Each scene shows the same named points in several views. A view is turned or mirrored, shifted and resized as a whole, has a little noise and may leave points out.
(in the rows, 128 means zero)

Scene 1
View 1
bebep: [137 137  88 142 103 104 118 169 148  69 135 170  48 178 191 118 152 138
 160 198 219 150 137]
tapin: [134 134 174 137 107 112 122 129 138 129 129 159 111 122 138 103 110 124
 138 115 148 162 116]
kifim: [177 159 162 135  91 117 113 147 143 120 131 181 108 124 153 107 115 122
 171 119 184 176 100]
lek: [156 144 156 134 104 100 125 135 142 131 139 188 117 114 130  98 102 102
 152 131 191 163 135]
dufa: [ 84 111 142 148 112 119 122 143 137  88 121 117  53 172 182 124 152 168
 117 156 120 148 107]
suke: [124 128 138 134 106 106 123 144 142 104 133 162  90 142 154 106 130 126
 137 153 175 153 139]
Birub: [158 138 152 107  87 135 104 166 149  80 124 168 110 147 163  93 151 132
 154 123 192 181 140]
nugi: [ 97 112 194 124 106 134 117 129 137 110 118 122 108 136 147 104 136 153
 109  98  99 164 117]
Vanur: [122 119 186 108 103 130 115 140 141 109 123 153 134 120 132  88 131 126
 120  99 148 171 151]
par: [155 144 179 131  92 129 110 147 141 111 123 156 108 132 157 109 127 140
 154 104 151 177  98]
zab: [ 97 103 177  99 107 129 118 139 143 100 122 145 131 129 129  82 141 127
 103 110 142 165 175]
pepu: [118 109 226  79  84 168  98 147 143  88 103 124 153 130 141  79 159 155
 109  49 106 194 142]
ratup: [165 152 174 134  91 122 113 143 143 119 127 169 110 125 151 107 116 128
 162 109 163 175  99]
bak: [ 99 104 138 107 116 110 127 146 144  94 137 166 117 133 129  80 139 109
 111 152 188 153 202]
zusav: [125 133 118 145 104 106 122 151 142  90 132 155  62 165 176 118 141 142
 147 171 177 152 120]
View 2
dufa: [137 116 104 127 133 125  40 137 116 142 137 119 125  96 104 107 138 150
  99 123  73  70 149]
kifim: [162 138 170 115 141  99 125 105 114 128 126 184 140 136 136 132 112 105
 155 134 140 116  94]
nugi: [121 126 136 133  97 177  83 141 100 160 138 134 142 121 106 152 166 133
 126  92  89  89 109]
lek: [154 131 158 135 140 121 150 119 142 146 110 184 158 132 158 138 123 134
 149 150 121 127 114]
pepu: [124 113 177 131  65 214  88 111  96 141 137 124 142 118  72 202 170 101
 169  79  93  91  59]
par: [149 136 161 116 123 123 101 115  99 135 136 164 138 129 116 138 131 106
 148 113 124 101  92]
zab: [133 106 156 150 100 192 108 118 145 151 110 133 156 109 110 178 152 144
 150 132  76 104 104]
ratup: [153 138 164 118 131 115 120 114 106 135 133 177 142 135 129 136 125 106
 151 120 132 111  93]
Birub: [166 109 172 120 130 121  94  79 139 112 118 150 132 105 105 153 109 108
 165 149 110 100  90]
bak: [151  93 152 156 127 166 121 104 186 141  90 141 159  97 130 167 126 162
 150 176  73 114 127]
tapin: [140 134 149 131 124 137 125 132 115 152 126 169 150 133 139 140 140 130
 142 121 115 112 111]
bebep: [180 102 130 122 177  66  64  83 169 102 109 142 122  83 122  99  78 141
 125 192  93  87 148]
View 3
ratup: [155 112 151 153 124 110 135 141 123 135 106 139  95 133 122 150 109 114
 134 126 101 129 120]
zab: [148 113 148 135 168 125 102 127 141 133 175 124  99 125 163 170 101 125
 145 117 146  88 114]
dufa: [152 143 116 117 121 160 119 116 105 171 142 127 162 156 129 129  92 152
 132 138 143  83 110]
Vanur: [150 113 149 141 152 117 114 131 134 133 150 128  91 127 150 166 104 119
 141 125 129 103 118]
nugi: [161 121 129 120 133 121 115 121 110 157 144  96 102 129 156 166  99 136
 133 142 145  84  99]
bebep: [137 140 146 153 138 174 127 137 138 139 134 195 186 170  92  99  96 133
 144 100 113 124 145]
zusav: [140 138 130 139 131 160 126 125 122 149 135 164 155 160 115 125  98 133
 139 125 120 111 132]
par: [163 114 149 147 124 110 130 144 121 141 108 127 101 130 125 148 105 121
 133 124 112 117 112]
tapin: [143 117 136 141 134 120 129 126 121 138 129 137  89 137 138 165 108 115
 137 142 112 118 124]
lek: [130 113 149 157 146 123 132 130 138 118 129 170  86 140 127 163 111 102
 145 130  96 138 143]
suke: [136 125 139 144 144 146 122 125 133 136 143 162 127 150 127 143 103 122
 142 125 118 115 135]
Birub: [163 111 171 158 150 124 121 155 146 127 130 149 128 131 118 132 103 122
 143  90 118 117 119]
kifim: [152 111 157 160 128 113 139 147 127 128 101 153  98 137 112 144 111 109
 136 123  93 141 129]
View 4
dufa: [139 108 122 162 139 146  97 121 106 176 162 170 148 147 133 162 171 146
 150 113 175 153 110]
Vanur: [138 142 110 128 129 134 123 133 135 159 137 110 114 133 131 127 118 146
 106 144 134 117 115]
suke: [125 126 132 131 142 140 144 140 106 149 136 132 129 131 122 139 137 164
 145 123 157 145  90]
tapin: [146 136 124 119 136 136 135 133 135 136 132 135 114 121 119 126 130 133
 130 130 150 126 110]
zusav: [125 116 138 141 141 145 142 127  84 153 140 144 143 137 122 143 152 167
 166 109 177 156  91]
par: [156 135 119 123 127 139 138 104 113 138 130 121 126 130 125 114 129 127
 137 122 160 124 127]
bak: [101 134 126 135 143 136 136 169 116 172 139 110 120 139 129 146 121 194
 118 145 131 136  73]
nugi: [155 129 105 144 129 138  92 122 145 169 153 145 123 136 137 141 143 123
 110 136 146 121 130]
kifim: [146 139 132 108 132 140 167 112 105 118 117 113 122 120 114 105 120 135
 151 117 163 130 113]
pepu: [157 143  85 144 109 135  90  97 137 187 150  90 122 152 154 118 113 127
  77 154 125  99 154]
ratup: [152 139 125 115 130 139 153 110 114 126 124 119 121 122 119 109 125 129
 142 120 159 125 120]
lek: [131 142 135 104 141 135 167 145 123 122 117 118 109 113 110 117 117 153
 141 129 147 130  92]

Which points are out of place in each view (at most two, in the order of its rows)? Write - if all are in place.
view 1 -> -
view 2 -> lek
view 3 -> Vanur, zusav
view 4 -> -

Scene 2
View 1
Suv: [126 142 157 125 157 180 142  99  83 145  98  99 124 168 101 166 101 128
 241 101  98 188 137]
luta: [102 141 115 132 111 177 140 120 167 103 135 170 125 105 118 128  83  70
 199 183  11 146  91]
gire: [134 125 140 122 142 158 145 128  88 131 104 119 118 170 124 147 113 115
 229 119  88 157 153]
vib: [134 151 134 154 148 164 140 115 136 148 124 142 133 144 122 150  89 115
 204 120  67 154 116]
Vud: [152 159 145 168 178 135 135 114 114 173 118 133 145 168 132 163 100 152
 200  75 108 155 137]
Dibim: [139 160 133 170 194  77 117 114 137 164 125 173 164 152 157 157 102 180
 174  79  99 138 146]
dimuz: [147  96 114 115 127  95 145 172 101 110 118 159 114 174 171 113 136 110
 201 148  72  99 186]
Rut: [140  87 126  91 138  91 142 167  61 109  98 135 108 192 165 123 149 131
 219 130  97 117 211]
Gos: [126 163 126 169 151 151 132 113 167 148 136 167 146 125 128 151  80 115
 186 128  51 147 100]
miga: [141 198 158 196 202 162 126  71 140 199 123 130 166 146 107 191  69 168
 197  54 107 192  91]
dok: [150 129 103 156 137  87 135 162 153 130 140 193 138 144 177 119 115 116
 166 141  55  91 151]
zez: [ 97 130 112 119 153  86 114 125 146 103 126 195 146 124 158 128 108 139
 180 153  44 128 144]
foro: [141  98 119 106 126 112 144 165  91 108 110 145 109 176 160 119 137 107
 212 145  73 113 183]
View 2
Rut: [139 174 118 136  90 147  90 106 115 138 123 103 118 133 106 104 177  93
  10 140 160 111  93]
foro: [158 154 109 117  88 170  87 108 107 133 138 118 122 137 125  98 150  95
  25 146 149 101 108]
miga: [129 168 121  86 147 134 128 100  89 141 144 183 151  45 184 253 111 158
 155 183 156 171 186]
Gos: [161 133 110  75 113 177  95 110  90 135 168 175 148 103 184 158  84 126
 110 177 132 133 177]
dimuz: [163 155 118 117  74 170  71 110 105 151 148 117 121 152 114  92 144  99
  31 145 134 120 116]
Vud: [143 170 118 102 115 147 115 101  94 148 141 157 135  78 148 210 139 140
 114 166 154 150 151]
dok: [183 143 119  95  67 184  60 109  93 171 174 139 129 154 125 116 114 122
  78 153 107 144 149]
Dibim: [140 180 137 110 102 134  84 105  98 176 150 147 133 107 130 188 132 148
 112 161 129 191 160]
vib: [155 141 103  86 120 170 112 107  95 123 151 164 143  89 175 166 108 120
  92 173 150 113 156]
luta: [168 106  99  64 118 198  90 120  94 106 176 173 154 122 215  96  53  98
  69 183 130  92 173]
zez: [135 156 136 104 104 145  65 118 106 149 159 144 141 140 161 104  92 113
  58 168 122 167 161]
View 3
Vud: [133 112 133 114 109 127 159 121 171 109 145 157 141 137 144 134 132 149
  90  96 140 110 116]
dok: [119 110 139 117  93 111 134  90 127 178 173 139 136 121 112 122  75 121
  77 143  94 124 123]
gire: [124 119 172 106 103 116 148 171 135 118 123 165 143 141 122 117 130 111
  87  90 116 111 127]
Suv: [129 114 164 100 107 123 157 181 153  91 103 170 142 141 133 125 157 127
  89  77 138 105 126]
luta: [ 95  81 150  53  75 115 117 147 104 140  88 144 142  98  75 136 121 109
  35 147  97 115 139]
foro: [123 130 184 128  98 101 139 160 110 167 148 156 136 140 114 101  93  92
  96 105  87 120 126]
Dibim: [137 114 115 127 103 105 164  83 164 149 146 136 130 125 153 128 117 163
  99 120 142 110 114]
dimuz: [124 130 176 133  96  95 138 136 107 186 157 148 132 134 115 101  80  98
  96 119  85 122 124]
miga: [132  94 102  88 108 138 165 105 197  72 118 155 143 126 150 155 163 179
  73 102 172 104 115]
zez: [123 108 141 106  85  83 147 112 115 185 105 129 126 110 120 113 111 130
  85 141 112 111 124]
Rut: [135 147 194 150 105  93 152 167 115 172 152 158 132 151 131  90  95  93
 120  88  93 117 121]
View 4
Suv: [165 128 119 116 109 151 183 153 162 159  87  89 158 219 155 124 169 103
 124  55 144 152 136]
luta: [124 179 110 136 147 196 213 122 130 141 118 138 207 176 208 152 176 160
 181 136  96 143 171]
gire: [156 115 110 122 114 149 166 151 142 150  99 103 149 196 167 120 172 136
 129  91 144 146 142]
vib: [140 144 138 127 127 179 181 148 156 172 111 106 173 179 164 118 174 123
 166  99 110 145 151]
dimuz: [134  84 105 133 132 141 128 135 118 134 119 119 116 134 185 119 179 179
 149 164 143 132 138]
Gos: [124 159 150 135 142 194 188 139 159 176 114 113 178 156 169 122 175 119
 186 117  93 142 156]
zez: [115 128 125 138 165 164 167 109 155 136  98 110 129 120 187 147 172 123
 172 155 123 135 136]
dok: [116 111 138 141 145 171 136 136 133 160 131 120 135 109 175 106 181 166
 186 174 106 132 149]
Vud: [146 116 158 122 120 167 153 160 173 189 103  83 136 163 135  95 171  96
 156  84 121 147 134]
foro: [145  88  96 128 123 137 136 142 118 130 115 118 127 158 185 120 175 178
 136 144 152 139 139]
miga: [142 153 188 122 128 190 187 160 207 215  93  71 161 175 119  98 169  45
 173  51  96 152 136]

Which points are out of place in each view (at most two, in the order of its rows)? Write - if all are in place.
view 1 -> dimuz, zez
view 2 -> miga, Vud
view 3 -> dok
view 4 -> -
